Each row is a point on a tangle of strands that fork, close into loops and nearly touch. The rows are in no order.
Points whose rows are less than 35.1 apart are linked; no others are. Some points are linked to none.
K_663: [ 40 -16 -22  -7  -4  22 -39  26 -28  22]
K_419: [ 27  37  28  -5  -8 -12  21  16  26  17]
K_716: [ 17  14 -10 -13   5   4  -6  -8 -13   0]
K_36: [ -9  42  27   7  -1 -17  18 -15  14  -2]
K_636: [ 25  11   1  21 -25 -15   1  -6 -26 -15]
K_305: [-40  19  23 -11  27  -9  35 -17  27  -2]
K_441: [-23 -29 -13  -6  16   6 -54   0 -20   3]
K_992: [-34   4  24 -12  23  -2  45  -3  27   7]
K_8: [-50 -49 -13  -3   4  12  10  24  24  -9]
K_350: [-36  16  14  -8  24 -10  27 -26  17  -7]
K_593: [-30  -1  -8  -6  14 -11   7 -38   1 -25]
K_233: [  7  56  41   9  -8 -20  16   8  42  15]
K_423: [-33 -39 -25  -4  12  10 -46  -7 -13  -6]
K_602: [-23 -37 -26  -5   1   4  16  -6   2 -28]
K_340: [-19 -26 -16  -4   0  -4  16 -17  -5 -32]
K_641: [  9  31  16  34 -27 -14  -4  -9  -1  -4]
K_19: [-28 -27 -21  -7  13  12 -13 -16  -2 -11]
K_18: [-50 -39  -1  -7  14  12  27  16  28   1]
K_174: [ -2  36  26  24 -14 -15   8 -11   5  -5]
K_9: [-12  40  25 -15  22  -3  26   1  29  20]
K_456: [-41 -11  21 -10  26   6  45   9  34   9]
K_656: [ 10  14   8 -13   9  10  15   9   2  14]
K_905: [ 20 -12 -33  -9   4   8 -28 -19 -36  -5]
K_881: [ 19 -15 -14  -5   5  15 -53  26 -25  22]
K_773: [21 16  1 -5 -3 -6 10  2 -9  0]
K_364: [ 22  10 -24  -8   3   2 -20 -24 -26  -6]
K_332: [ 25 -16 -16  -9  -1  15  -7  12 -21  13]
K_212: [ 20  -9 -10  21 -24 -13   3 -12 -33 -27]
K_888: [-14  45  28  -5  12 -14  19 -11  23   6]
K_286: [-17 -35  23  -5  13   5 -14  49  -4  23]
K_285: [ 75  13   1 -13 -26  -6 -15  18  14  16]
K_885: [  6  17  16  47 -35  -3  10  -1  -8  -5]
K_430: [-11  26  27 -16  26   6  29  17  33  33]
K_333: [ 13  10  25  49 -37  -2  27  14  -5  -2]
K_621: [ 66  19   1   1 -33 -12 -12  17   8   4]
K_331: [  3 -20 -13  -6  10  14  -6  -1 -18   4]
K_553: [  5  19  17 -11  15  10  26  21  20  26]
K_915: [ 28  30   7  25 -30 -15  -9  -7  -7  -8]
K_769: [ 19 -20 -25   7 -14  -7  -3 -16 -37 -27]
K_118: [ 40  24  -2  29 -40 -14 -21  -4  -9  -4]
K_478: [ 18  48  33  -1  -4 -16  17  13  34  14]
K_181: [-32 -54 -22  -1  -2  13   8  20  10 -11]
K_902: [ 15 -27 -34  -1  -7   3 -10 -18 -35 -18]
K_609: [ 61  19   1  17 -42 -14 -19   8   0  -2]
K_575: [ 44  -6 -18  -9  -5  17 -22  20 -17  19]
K_956: [-51 -23  17  -9  27  12  29   7  33   6]
K_717: [ -4 -12 -15  -9  15  15 -52  -3 -24  12]
K_54: [-25 -50 -24  -4   1  15   8   5   2 -14]
K_173: [-16  -5  -4  -3   4  -9  17 -23  -4 -23]
K_592: [  7 -11 -17  -8   9  11 -66   9 -28  19]
K_960: [-28 -37 -26  -9  12  13 -25 -12 -11 -12]
K_356: [-34  10   2 -11  23  -5   7 -34   9 -12]

A fork is a point with three links, a tip a point with one. Leave the first point through the second and follow the links. Name the first fork or tip that comes.
K_663; K_575: K_331
K_364; K_905: K_915
K_717; K_441: K_19
K_915; K_118: K_285
K_553; K_430: K_641

A tip is a point with one link. Name the tips that can be reached along the links from each point below, in the order of the rows.
K_609: K_285, K_333
K_881: K_19, K_331
K_478: K_419, K_233

A piece is all that can be reached along the links. How many separate loops has the piece of each point below (a circle has one, a figure eight two, a Y none), and how many tips (points with one link)?
K_992: loops 1, tips 0
K_609: loops 1, tips 2
K_717: loops 0, tips 2
K_478: loops 0, tips 2
